Points, in no order, along strands that fork and pass close to each other.
In the rows, zero is written as 128.
Two points are linked if the straight distance between their rows is under 87.3. Some points are linked to none.
zake: [ 72 135  74 153 146 123 141 141 110 106  54 170 109 129 196 150 168 177
 102 133 131 165 128 130 146 105 189 166 158]
melam: [117 148 146 117 125 101  98 115 119 125 140 132 142  98 116 123 138 128
 106 138 124  87 130  93 125 140 119 119 138]
Ket: [ 65 167 159  98 137  59  98 145 134 132 137  94 119  83 125 138 169  65
  72 134 164  90 141  89 113 111 101 126 145]
Nis: [ 91 131 123 112 139 118 109 113  88 128  70 164 114  99 138 155 132 153
  75 118 118 118 136 111 129 132 166 138 162]
nup: [152 115 157 110 129 130 144 167 159 123 168  70 151 123  77 120 126  95
 157  58 138 173 182 146  68 132  98 103 120]
Dad: [152 115  76 161 141 128 186 121 170 137 137 162 152 175 174  80 179 115
 183 117 132 162 111 165 168 122  99 165  97]
sakiv: [140 128 130 135 113 118 103 104 108  98  92 142 127  82 207 137 105 194
  79 134  99  96 154 134 153 145 142  81 172]
pup: [ 87 134 141 107 150 128 118 137 119 156  98 139 105 122  80 154 133  77
 104 103 131 127 110 112 132 114 160 156 132]
Nuz: [ 99 125 126 104 135 137 123 111  88 148  66 178 105 119 117 164 121 159
  87 131 103 122 118 116 133 132 179 143 153]
Peg: [112  76 114 123 112 134 178 103 135 184  77 165 137 181 114 110 148 116
 189 124 114 127  94 147 160 117 123 166 105]
kef: [124 144 128 136 140 101 118 130 139 141 183 102 148 137  76 111 176  83
 148 135 158 125 115  91 101 116 111 162 128]
mag: [171 124 149 127 108 148 105 127 114 103 101 110 150 103 165 134  41 182
 119 121  91 112 145 133 149 132 127  63 137]
saso: [109 133 115 115 164 126 151 184 150 143 109  85 119 117 107 139 140  39
 151  80 141 177 109 136 103  98 142 160 133]
tuz: [149  91 109 130 103 144 182  96 114 156  86 175 137 175 165 137 114 176
 181 164  91 122 105 173 165 119 128 142 128]
Git: [118 122  82 156 147 109 180 107 158 144 116 166 142 175 165 105 184 123
 159 132 127 145 117 148 161 119 112 173 113]
ketim: [ 78 162 119 116 149  73 103 102  89 136 144 167 117 114  97 135 204 110
  81 175 147  94 125  91 121 136 121 150 127]
dufe: [ 69 162 144 108 154  72 108 139 124 138 130 115 123  88 106 139 169  63
  96 126 159 100 126  96 110 116 127 147 139]
Porel: [ 96  93 131  94  99 147 172  90  91 187  78 189 115 179 104 147 123 161
 149 178 102  93  94 151 155 127 132 151 108]
lunom: [105 135 154 109 128 123 102 130 121 151 150 126 125 122  56 127 129  98
 126 127 132 113 112  99 115 133 140 140 116]
Reb: [166 129  80 151 137 143 171 132 155 124 130 149 154 164 159  84 157 112
 175 114 121 174 108 170 159 116 111 158 119]
rupad: [221 109 102 198 133 132 121 117 134 109 219 128 135 128 177  99 140 169
 144 162 149 112 116 152 150 165 113 128 108]
fenuk: [184 109 133 123 123 160 139 156 142 100 152  94 154 120  93 107 101 128
 172  81 109 172 145 158  94 140 115  99 123]
Gef: [153 136 121 133 138 117 133 122 135 133 131 140 150 128 113 116 139 114
 151 121 113 140 111 114 132 126 138 143 142]
Fomun: [182 135 123 131 125 167 143 168 143  82 152 100 162 110 152  89 118 114
 142  52 139 174 135 178 105 127 108 110 136]
sefa: [129  66 154 127 104 183 152 112 146 150 121 113  86 203  32 126  78 127
 176 149 100 150 111 147 109 126 125 132  72]
beleg: [129 161 146 130 116  90  98 146 166 117 186  80 147  93 151 104 164  95
 120 120 163 118 159  94 104 120  82 105 139]
vem: [ 87 140 121 119 147  99 110 117 114 118  88 143 124  87 149 143 154 126
  85 113 128 108 139 112 128 125 149 137 160]
lilam: [ 53 151 184  76 102 136  80 154 134 152 121  93  88 119 100 158  81  77
  75  96 145 118 148  77 118 120 142 101 128]
rigol: [112 106 125 110 132 190 118 173 129 141  75 110 136 109 143 157  64  70
 112  49 117 189 127 132 112 123 163 134 136]
Zozi: [111 127 121 118 120 117 139  83  76 172 127 173 128 167  98 137 150 163
 120 210 109  83 110 125 147 130 126 146 108]
Gab: [ 99 123 135  94 128 138 124 104  76 160  76 183  93 131 101 172 105 163
  88 146  99 109 106 117 142 141 171 137 139]
sutu: [118 113 118 121 126 131 162 107 122 173  83 171 127 171 114 127 139 132
 151 143 103 131 104 136 159 113 134 162 125]
Gugir: [144 132 115 150 127 112 147  76  81 130 145 174 128 147 141 145 141 192
 119 223 120  75 116 142 146 142 133 133 138]
lar: [173 105 148 148 124 158 138 104 103 118 115 149 146 128 105 153  48 183
 154 180 113 110 102 144 140 131 130  90 133]
reral: [152 121 128 167 119 103 117  82 100 101 154 156 125  96 180 135 127 203
  99 200 123  54 135 136 149 167 129  96 145]
gif: [114 162 161 115  94  82  67 129 131 124 192  82 142 110 112 110 146 122
 105 161 154  69 167  64 102 126  67 108 134]
megi: [201 100 118 179 128 158 154 107 107 118 147 140 153 151 134 133  88 184
 178 200 124 113 109 169 147 127 119  99 133]
sot: [ 83 161 114 139 152  73 109 126 158  90 116 126 108  66 205 136 196 119
  79 132 165 109 158 113 124 137 123 137 150]
ref: [117 133 164 101 114 134  95 110  99 134  98 135 117 106 103 155  52 169
  90 151 105  76 123 105 132 150 140  86 119]
fevo: [216 121  91 188 136 131 132 125 150 106 224 127 141 139 174  85 161 145
 157 137 155 140 117 152 148 154 109 144  98]
levo: [191 124 121 126 119 179 138 162 128  89 126 104 169 111 150  95  88 132
 148  48 113 170 129 175 121 132 116 102 137]
Tef: [179 118 133 189 124 113  99  96 111  97 185 112 152 118 153 115 101 184
 130 192 150  52 131 123 139 151  95  86 123]
Napi: [151 105 140 102 124 184 116 156 133 119  99 105 135 119 112 134  62 125
 150  59 108 174 129 138 106 135 135 105 130]
Liro: [ 77 174 155 102 120  67  82 131 136 125 123 108 118  89 147 143 154  90
  62 133 147  88 159  84 124 107  93 118 161]
tul: [163 129 107 179 131  90 122  76 117 115 189 163 111 119 175 123 171 193
 108 203 150  75 127 130 144 163 131 144 124]
podut: [ 92  99  89 149 147 100 185  97 148 158 116 166 150 178 149 104 201 114
 168 137 147 121 115 131 153 127 109 189 104]
pugo: [ 39 157 177  93 124 158 113 145 124 152 131 102  71 129  45 153 108  50
 113  93 162 133 122  94 120 140 166 127 113]
Mafu: [189 139 111 147 130 148 148 159 154  78 176 104 158 118 149  81 150 104
 152  72 150 170 126 176 107 127 107 121 130]
Tida: [161 136 103 151 128 141 124 133 130  82 106 142 144  90 227 117 121 134
  95  66 125 156 143 174 145 143 134 110 148]
siku: [ 69 123  98 123 126 108 169  97 119 161  94 186 125 170 146 126 196 172
 131 167 126 112 115 131 155 116 139 168 124]
davem: [ 53 140 157  96 140 119 114 171 128 162  94  73  97  91 129 160 109  42
  80  88 157 121 135  92 110 109 154 138 140]
ramu: [164 160 110 154 141 118 134 154 168  79 168 119 140  84 216  98 163  90
 115  78 174 149 130 166 132 136 103 125 122]
sev: [135 106 185  90 109 142 118 149 163 102 151  74 122 145  80 140  50 138
 142 100 108 139 193 126  81 138 120  77 101]
rimo: [116 155  78 160 170  95 149 140 145  84 107 142 105  94 212 138 186 117
 108 113 146 157 133 147 135 132 152 163 134]
bol: [ 87 106 151 108 102 177 136 122 144 176 122 128  86 193  37 123 117  89
 153 130 116 142  97 120 133 119 144 151  90]
Menuz: [162 143 105 152 141 113 140 113 139 129 144 149 145 144 140 109 160 121
 149 140 120 136 115 129 137 130 131 149 136]
rezu: [143 134 119 140 134 114 135  97 107 127 119 169 130 119 143 140 131 170
 123 158 106 106 124 132 140 143 148 138 155]
ror: [173 127 131 180 137 115 118  80  81 114 178 132 145 135 132 133 108 186
 129 219 148  58 113 119 142 147 107 113 130]
lan: [ 44 152 172  76 114 149  76 126 101 157 109 125  78 121  85 159  87  78
  73 100 133 106 133  79 134 150 155 103 115]
doren: [131  98 127 117 131 158 147 160 165 149 116 105 117 162  67 119 135  76
 178  91 122 188 106 138 116  99 133 149 113]
Nok: [ 91 139  77 166 149 100 173 108 165 123 129 170 115 146 186 124 220 159
 124 152 152 140 134 134 156 124 140 177 108]
duvof: [123  63 147 122  99 178 154 109 151 162 114 111 103 205  43 108 104 126
 189 144 103 146  98 138 120 118 121 143  68]
fivir: [111 130 143 101 127 130 121 101  70 158  99 182 104 132  88 163 100 163
  96 185 104  90 106 117 142 144 154 118 121]
Luget: [206 116 118 177 130 143 118 133 138  89 209  88 156 130 138  89 133 156
 164 134 141 112 141 144 109 155  98  99 113]
mev: [ 74 138 132 103 155 116 119 164 122 148  74  89 105  81 146 167 115  54
  84  83 139 128 134 110 110 112 158 149 142]
vipob: [ 72 104 104 123 139 100 165 101 131 183 109 158 137 188 103 109 194  97
 156 147 133 113 108 119 153 114 113 188 102]
zaler: [168 152 147 142  99 101  80 121 148  94 177  89 145 111 164 111 111 163
 112 159 120  74 162 104 136 125  88  71 134]
Luf: [115  68 138 118 101 163 156 101 126 184 111 133 125 197  62 105 116 129
 190 161 117 125  91 128 145 123 123 160  76]
sule: [102 142  70 168 161 114 139 139 137  73  96 149 104  88 228 141 182 155
  96 112 152 160 143 149 136 134 169 151 142]
vabes: [166  83 137 113 119 195 136 143 139 116 101 112 117 144  90 133  44 144
 160  82  88 185 113 157 107 145 143 104 118]
fub: [122  88 112 117 129 157 162 141 161 166  84 132 129 178  97 114 140  83
 183  93 119 172  97 144 150  92 130 159 110]
Gik: [114  86 172 104 113 193 127 139 148 118 113 104  87 157  62 145  41 120
 150  83 102 165 125 134  96 159 162 106 112]
tizaf: [115 155  60 143 178  96 180 160 157 101  95 126 124 137 194 133 185  76
 134  99 131 181 120 163 133 112 136 186 113]
mobon: [145 101 104 131 109 143 185  88 104 142  95 189 131 167 170 156 124 200
 164 189  91 109 111 172 171 121 138 137 140]
vum: [174 128 104 156 133 135 144 115 103 104 103 171 138 102 204 131 121 170
 117 110  97 144 129 171 155 154 154 113 154]
visu: [ 90 137  95 140 127 107 162  87 122 142 127 193 112 163 169 123 199 198
 123 186 135 109 125 129 157 122 145 158 131]
vig: [ 48 143 179 100 127 162 124 161 138 153 123  85  79 126  68 152  98  44
 113  76 161 143 128  99 107 131 166 127 127]
migar: [123 119 170  99 109 145  96 114 113 119 109 118 133 115 102 149  36 167
 105 147 109  89 131 105 129 135 135  77 115]
Kodof: [110 124 102 126 119 126 160 102  98 137  90 194 113 148 169 146 152 209
 122 166 103 123 122 147 150 123 166 146 161]
zul: [103 164 155 120 114  78  66 118 115 131 181  96 151 107  97 107 162 111
 100 155 156  70 145  68 107 138  79 120 125]
pileg: [140 133 123 135 127 112 145  88  84 123 125 180 121 122 136 146 131 196
 115 194 111  88 117 134 139 144 146 125 150]
Tuve: [167 136 134 167 106 107  94 100 133  98 174 117 146  98 175 109 114 168
 113 171 126  65 142 116 144 147 104  83 137]
talap: [ 87 155 117 117 147  82 108  98  90 159 154 156 127 149  74 121 192 101
 101 175 146  95 118  92 134 124 116 165 114]
bido: [ 99  74 124 118 107 144 167  98 121 194  96 156 135 183  86 104 139 113
 194 144 119 109  86 136 153 123 115 168  89]
Naro: [147 132 146 120 106 125  98  99 106 112  87 133 123  94 179 150  66 193
  77 143  86  79 154 123 152 131 140  72 161]
lavod: [142 111 150 130 125 145 117 120 116 133 153 116 134 144  49 128  87 152
 158 165 121 115 114 112 108 139 130 124 104]
diru: [137 135 136 144 113  95 105  80  97 108 142 151 130  98 161 130 133 193
  89 191 118  51 138 120 140 160 120  95 148]
bugod: [141 119 140 114 132 129 140  92  74 138 102 178 122 126 109 165  91 186
 110 194 104  83 105 136 143 137 146 115 135]
Nofi: [125 126 101 143 124 122 139 105  94 109  92 186 106 109 189 146 147 216
 106 156 112 120 120 150 146 141 175 132 173]
vosoz: [110 130  94 132 159 122 145 135 113 130  68 165 122 130 155 154 142 127
 108 108 112 162 129 137 141 113 163 164 155]
fep: [ 85 149 158 109 130  94  89 140 111 157 182  96 133 122  41 122 164  79
 124 139 169  95 138  76  96 129 108 139 110]
muzem: [139 176 145 116 109  97  86 155 158 109 142  84 129  88 182 129 125 110
  86 108 134 147 166 110 127  95  85  93 166]
sote: [198 145  92 165 138 149 149 150 160  78 189 126 155 128 163  76 153 108
 151  87 153 168 111 184 125 134 107 137 117]
puf: [ 97 142  67 167 152 126 136 147 121  80  76 162 107 103 220 148 171 170
  91 119 145 170 130 142 143 126 183 156 151]
Gozi: [190 124 122 181 131 124 103 121 139  93 219  83 154 126 149  90 155 153
 156 143 154  99 138 118 111 155  91 120 116]
bitod: [ 87 106 115 111 151 163 123 168 117 142  56 114 127  92 163 174  87  48
  87  69 115 167 134 124 112 112 174 145 141]
vadi: [111 102 132 107 113 135 157  84  74 185  98 179 117 180 100 143 122 163
 139 202 107  82 100 143 153 130 125 147  99]
rofi: [103 154  98 140 166  83 144 113 143 119 137 151 128 134 140 129 196 106
 115 153 144 124 125 118 127 117 136 172 134]
ren: [125 113 101 133 111 127 171  90  99 135 105 188 117 160 167 155 143 214
 146 190  99 108 117 160 156 126 150 142 149]
Notot: [124 118 138 122 140 131 137 164 152 147 165  88 132 142  42 125 154  70
 164  99 148 161 132 119  90 115 121 146 122]
numu: [136 104 135 102 120 200 118 168 132 125  81 109 137 113 128 146  54 102
 128  43 112 196 131 144 103 130 151 112 134]
rebet: [181 143 137 129 105 140  94 137 133  93 127 104 148  96 187 116  82 157
 112 100  99 123 152 136 146 124 115  67 150]
mef: [162  93 126 114 116 204 143 149 144 135  82 129 108 158  93 136  60 123
 161  76  89 206  97 152 121 124 147 127 121]
Tepe: [182  84 132 131 117 196 150 137 125 120  91 130 119 138  96 137  35 168
 174 122  90 177  98 166 120 132 139  99 119]
kufom: [157 158  92 161 158 115 149 144 158  84 148 144 132  95 208 112 167  97
 115  89 160 160 127 169 144 140 126 146 119]
tezi: [160 120 152 131 115 146 109 105 112 105  97 124 140 100 164 148  43 194
 110 147  93  91 145 126 149 129 127  60 143]
setug: [159 143 145 162 119 103  91 115 142 105 209  95 153 109 143  92 162 133
 137 145 157  87 150  92 110 147  88 117 132]
vafe: [ 93 139 163 100 116 128  92 136 113 145 176 108 122 128  28 128 127  98
 123 137 143 106 128  84  99 140 128 132 100]
Bifog: [143 129 103 170 123 102 127  92 128 108 169 180 100 108 196 132 176 219
  97 184 138  91 133 142 153 161 150 135 137]
lamu: [134 134  97 160 124 114 129 104 120 101 124 181 103 101 205 133 166 207
 104 153 126 118 132 150 151 157 168 128 161]
gos: [187 138 107 153 114 152 118 143 131  83 122 130 149  97 224 105 109 142
  99  63 121 149 134 182 156 143 125 102 140]
mepu: [111 152 119 130 169  87 149 170 157 137 158  86 142 118 109 123 182  47
 151 121 164 150 107 113  92 107 117 161 131]
fum: [164 130 122 163 131 112 130  65  72 126 164 157 134 151 135 143 125 186
 128 230 144  66 117 133 148 143 115 125 131]
Pul: [ 93 126 146 105 136 155 120 134 129 161  97 136  95 138  70 154 114  72
 114 102 125 144  98 110 135 118 164 157 126]
sor: [146 113 155 126 120 148 111 124 123 120 138 110 146 124  75 130  72 159
 152 141 112 110 121 114 104 140 131 101 118]
Runa: [ 70 169 140 118 138  61  92 124 147 101 122 113 110  75 179 139 191 103
  64 144 154  88 162  98 114 121  96 130 158]
muz: [ 71 124  78 136 156 121 154 144 110 125  49 159 104 147 168 156 165 149
 105 127 120 163 125 128 143  94 182 179 150]
latet: [107 122 160  94 136 143 143 191 160 139 132  54 126 114  96 136 106  70
 129  54 159 182 166 130  78 113 124 103 127]
Tetoz: [118 137 154  98 125 127 113 168 148 132 125  80 146  96 133 136 110  95
 120  73 140 155 150 110 108 106 118 101 145]
pebug: [ 81 163 147 118 133  78  82 126 114 147 185 106 137 109  73 117 182  79
 115 150 172  90 129  75  96 131  96 141 122]
tid: [132 118 179  84  98 135 112 160 160 121 156  67 129 132  84 132  80 128
 137  87 122 144 190 112  81 129 112  80 116]
bel: [112 112 152 105 123 173 119 141 142 154 103 129  95 145  64 147  88  95
 138  88 112 157  97 113 123 128 166 140 123]
vog: [176 119  90 153 122 138 169 119 135 136 121 159 148 159 159 101 134 146
 171 138  99 156 104 165 161 127 124 140 123]
Zukam: [126 154  84 150 178  99 157 137 149 101 110 141 125 123 185 131 179  93
 130 109 132 171 125 149 134 112 137 165 132]
fov: [109 147 127 128 154  94 134 151 155 148 173  89 144 125  83 120 181  54
 146 132 171 141 118 100  95 102 118 162 128]
vodu: [114 101 157 107 119 184 116 142 146 135 113 112  97 146  61 147  66 111
 151  82 105 173 112 125 102 141 164 118 122]
Luvo: [201 135  88 174 139 141 146 144 158 102 207 134 148 136 170  82 163 119
 150 116 156 164 115 160 142 141 109 149 103]
tas: [160 142  99 167 143 106 144  95 142 128 163 159 141 140 158 107 177 134
 136 159 126 124 124 129 149 135 124 160 129]
foges: [128 129 137 107 134 151 124 180 142 118 109  81 153 100 147 127  94  83
 127  49 146 185 142 137 103 109 128 113 141]
debeg: [175 119  92 126 125 169 162 142 133 131  83 156 145 160 150 107 108 121
 160  87  99 197 105 174 160 106 125 148 133]
lok: [159 157 142 108 111 129 126 181 161 104 165  63 153 110 147 103 124 109
 125  67 146 171 182 146  88 110  81  79 136]
koba: [ 72 153 132 106 135  81  92 105  92 122 118 160 118  92 117 130 184 143
  70 163 134  78 134  85 124 142 132 129 138]
nama: [148  83 121 114 112 189 157 133 141 161  64 142 110 175 105 126  86 113
 172  93  89 188  87 157 143 104 143 140 112]
Bozu: [160 132 102 173 138  97 137  81 127 127 176 161 130 147 162 114 176 168
 125 185 133 104 125 130 149 153 125 157 128]
lafi: [128 129 144 118 145 124 156 191 152 132 150  62 147 109  93 113 141  67
 156  60 161 183 156 145  70 115 108 117 131]
vasit: [180 131  92 135 136 157 157 149 148 111 122 138 151 145 135  95 137 106
 167  82 117 191 107 172 134 113 119 141 128]
Kime: [158 116 144 138 126 146 142  91  81 131 103 165 129 127 116 171  65 189
 127 195 110  91 101 139 142 130 139  98 139]
gem: [ 83 122 116 111 160 130 122 166 120 137  61 101 127  86 165 168 111  54
  89  82 123 152 136 119 110 109 166 150 143]
tazu: [138 139 130 135 135 105 110 123 128 136 183 111 156 130  86 103 159 112
 150 143 145 110 121  92 105 132 113 151 127]
pugi: [109 148 129 115 135 103 107 114 101 170 167 128 132 169  50 112 170  93
 131 171 142 106 111  86 127 124 112 173  99]
ligu: [ 98 169 174  88  88  85  70 158 152 135 164  74 114 104 101 141 111 106
  85 127 141 120 173  77 103  93  91  93 147]
Satil: [114  80 130 104 101 157 175  94 106 183  59 184 105 178 123 153 102 154
 163 155  92 109  94 160 154 120 138 150 113]
Fer: [147 148 152 133  98 107  76 122 132  96 178  81 149 117 125 111 103 166
 122 173 126  71 168  90 120 122  83  80 122]
lebud: [128 122 108 124 154 136 137 139 129 142  74 151 124 127 132 146 124 100
 125  93 108 169 112 132 140 103 152 156 152]
remek: [ 49 152 166  89 129 146  91 129 101 157 117 134  77 123  58 162 107  65
  85 114 136 111 119  85 132 143 162 123 111]
Nugo: [187 155 141 120  97 142 107 169 155  86 168  73 146 113 171 101 108 137
 121  78 126 151 179 155 113 110  87  68 136]
Fom: [104 145 125 118 166 103 144 182 153 138 132  76 129 104 111 132 150  38
 147  91 157 160 108 123  95 102 133 152 135]
zire: [ 98 162 185  71  80 112  66 158 146 132 149  77  95 119  85 144  80 117
  88 121 133 122 178  75 104 104 109  86 131]
tarim: [187 154 131 124  94 144 104 160 143  81 153  90 146 103 203 101 101 141
 103  79 118 150 160 156 139 114  95  68 147]
tuvi: [101 124 128 116 127 125 127 115 117 185 150 122 135 191  50 105 168  89
 154 159 135 112 106 102 140 117 105 179  89]
poba: [ 70 101 123 114 134 123 148 114 133 193 118 137 136 190  68 102 182  69
 160 143 141 109 101 115 153 110 114 183  87]
Piz: [112  80 163 128 114 178 132 106 120 142 138 120  93 203  23 134  70 145
 163 185 118 128 107 131 113 130 121 124  69]
zab: [131 125 142 118 132 130 117 142 135 142 132 122 134 125  74 126 118 107
 143 110 121 134 111 106 117 127 138 134 128]
kige: [145 163 135 117 116 115  96 148 148 103 125  91 148  87 196 122 120 108
 101  90 130 140 161 122 129 108 102  94 153]
kupun: [113  81 105 128 128 137 179 126 152 168  70 155 144 179 121 105 150  97
 191 105 115 150 100 146 162 108 119 165 108]
nata: [104 151 115 141 157  86 121 111 139 115 120 152 126 106 147 135 179 113
 103 133 142 114 128 112 119 125 139 152 148]
mov: [153  83 117 124 104 163 182 106 118 166  68 169 127 174 134 137  94 164
 187 153  84 141  91 166 160 113 131 142 124]
Soze: [ 90  97 113 108 130 132 172 115 118 174  56 183 115 170 122 139 154 144
 133 135 103 126 115 139 164 110 148 164 132]
gefab: [102 145 133 128 112  96  98  87  92 105 125 163 116  89 163 131 154 195
  73 175 123  62 143 111 136 159 131 104 153]
vamul: [ 64 154 189  68  90 117  78 150 131 146 150  92  91 120  72 144  88  89
  78 116 151 107 164  75 114 124 123  91 110]
Zol: [ 85 150 115 116 124  89  99  92  85 116 122 180 110  92 141 128 182 181
  73 183 134  77 133 100 136 155 141 122 150]
zutog: [195 118 122 144 121 158 140 146 140  92 172  89 164 124 107  95 117 137
 176  92 120 156 150 160  90 146 105  98 115]
geno: [197 128 118 143 115 160 129 147 130  80 131 121 160 103 180  94  97 148
 133  84 118 147 122 182 139 144 123  92 136]
pura: [116 137 125 112 135 108 115  85  53 166 147 162 123 163  80 134 148 156
 114 222 121  83 111 104 142 144 113 137  99]
Takap: [126 101 156 129 125 157 117 116 105 137 157 117 106 173  16 134  77 143
 150 181 126 117 111 116 111 140 124 132  79]
Ran: [ 82 134 169  87 121 136  82 104  77 139 104 148  93 112  86 160  59 151
  79 163 110  72 120  98 134 163 147  82  99]
kefa: [ 95 152  85 152 173  79 163 116 164 120 127 156 118 145 162 126 216 119
 114 154 147 136 129 124 137 113 142 177 119]
gefit: [123 132 104 123 168 126 139 165 140 130  91 114 131 114 135 144 132  66
 136  86 125 175 110 143 128  99 144 160 141]
pez: [127 149 121 117 145 129 129 177 131 105 103  91 151  88 189 123 121  73
 114  65 141 167 141 148 109 111 118 119 141]
Kab: [135 103 133 118 132 155 149 162 163 146 146  95 120 159  45 121 149  73
 174  97 131 183 131 137  95 108 123 155 111]
sogur: [118 178 163 107  95  88  71 163 159 119 155  75 121  97 132 129 116 106
  86 127 139 134 172  82 110  87  88  93 169]
kotor: [ 73 122 169  97 126 155 134 180 157 151 127  55  97 119  78 147  94  56
 120  59 165 167 153 111  89 126 151 118 129]
Zipu: [122 158 113 151 155  93 120 134 157  85 131 121 120  73 222 127 176 102
  96 108 161 127 158 137 128 139 117 126 138]
Dibip: [117 133 167  92 113 125 101 163 158 129 145  80 134 111 102 133 102 105
 120  83 136 143 171 102  95 110 116  95 139]
Gurap: [ 82 148 136 106 152 101 114 132 115 147 104 136 113 109  99 148 149  78
 104 115 137 112 114 104 129 114 150 152 136]
didez: [157  95  95 123 125 184 156 145 127 146  51 157 126 161 139 127  87 112
 153  77  95 205  98 160 151 108 137 154 129]
vapo: [184 102 130 141 124 169 146 127 114 119 107 134 143 125 115 139  58 179
 166 144 101 143 101 156 138 133 135  93 131]
Vegu: [ 86 146  83 164 133 106 160 104 143 126 132 190 106 143 189 132 210 206
 120 172 153 132 130 133 160 123 151 164 123]
sida: [140 147 126 125 135 129 112 148 137 112 116 114 153  90 187 120 124 108
 114  74 130 144 144 135 132 121 118 105 152]
mizu: [207 109 109 189 132 127 131 113 119 111 188 132 145 127 169 114 115 178
 151 176 134 105 117 155 147 154 122 106 127]
mibur: [190 110 118 184 131 135 142  98 101 109 157 151 141 132 161 143  96 191
 146 199 121  92 113 159 157 145 126  98 147]
rinup: [160  99 143 105 124 164 143 163 147 109 134  94 139 125  87 119  90 120
 167  61 110 178 149 153  86 137 124 107 120]
ladef: [131 140 138 128 126  98 107 100 112 123 129 152 138  99 125 128 135 150
 106 152 115  89 126 104 133 146 137 120 145]
bage: [148 110 162 122 114 144 109 130 128 112 128 101 152 114  99 136  51 169
 142 140 109 105 128 113 120 136 124  78 117]
Godas: [168 129 143 113 116 136 137 171 156 105 175  67 159 119 108  99 123 111
 150  63 133 166 189 154  74 129  81  87 124]
sive: [140 149 158 134 103  97  76 122 129 110 201  62 148 124 107 103 125 149
 131 157 149  74 176  82  91 132  75  97 120]
Tofab: [ 49 100 107 115 128 121 180 111 113 168  65 192 121 181 132 133 178 153
 140 140 121 117 115 140 164 116 149 174 124]
Pufaf: [117 148 150 121 122 101  99 127 139 130 139 112 149  95 114 127 134 110
 115 114 138 107 140  89 117 124 118 112 142]
luzu: [199 108 126 159 128 150 128 138 135  88 191  82 167 124 114  98 114 158
 171 123 128 123 152 144 100 149 103  94 117]
Rir: [194 112 108 156 119 149 162 108 121 138 133 144 146 162 141 116 103 162
 176 176 106 131  99 160 158 127 120 124 128]
soso: [152 149 121 159 136  95  98 104 130 122 194 117 150 119 129  97 170 123
 133 153 153  92 125  89 118 148 108 144 132]
Rafi: [145 159 117 152 144  99 117 146 177  78 143 116 121  72 243 120 165 103
  92  92 171 136 152 150 144 135 100 121 126]
boku: [127  87 179 102 115 167 122 152 155 108 134  87 106 142  71 144  42 131
 150  80 105 146 165 131  81 161 141  89 102]

Follow the links from the first point to the second, and from the first to the third. Name the last point that the two ways share.
vabes / Nis / fum => bugod
rinup / vog / lar => vabes
rigol / fenuk / vasit => Napi
vasit / lar / luzu => vabes
bitod / setug / pileg => Napi
Napi / Nuz / ladef => bugod

A fork is a point with three links. Follow the links from the first point to the second and name the forks in between, in order.
Nuz / vapo => bugod
melam / Nuz => pileg > bugod
davem / didez => Napi > vabes
Luget / rigol => Napi
Piz / Tofab => Peg
Git / Luvo => Reb
fivir / rezu => bugod > pileg
Fer / melam => pileg

Name the points in between on the shortest way along the links from the first point to the second, in order.
ref / duvof => migar > bage > sor > lavod > Takap > Piz > sefa
vabes / Git => mef > nama > didez > debeg > vasit > Reb > Dad
vig / Nugo => kotor > latet > lafi > nup > Godas > lok
sutu / Luf => Peg > bido
Bozu / mobon => tul > Bifog > lamu > Nofi > Kodof > ren
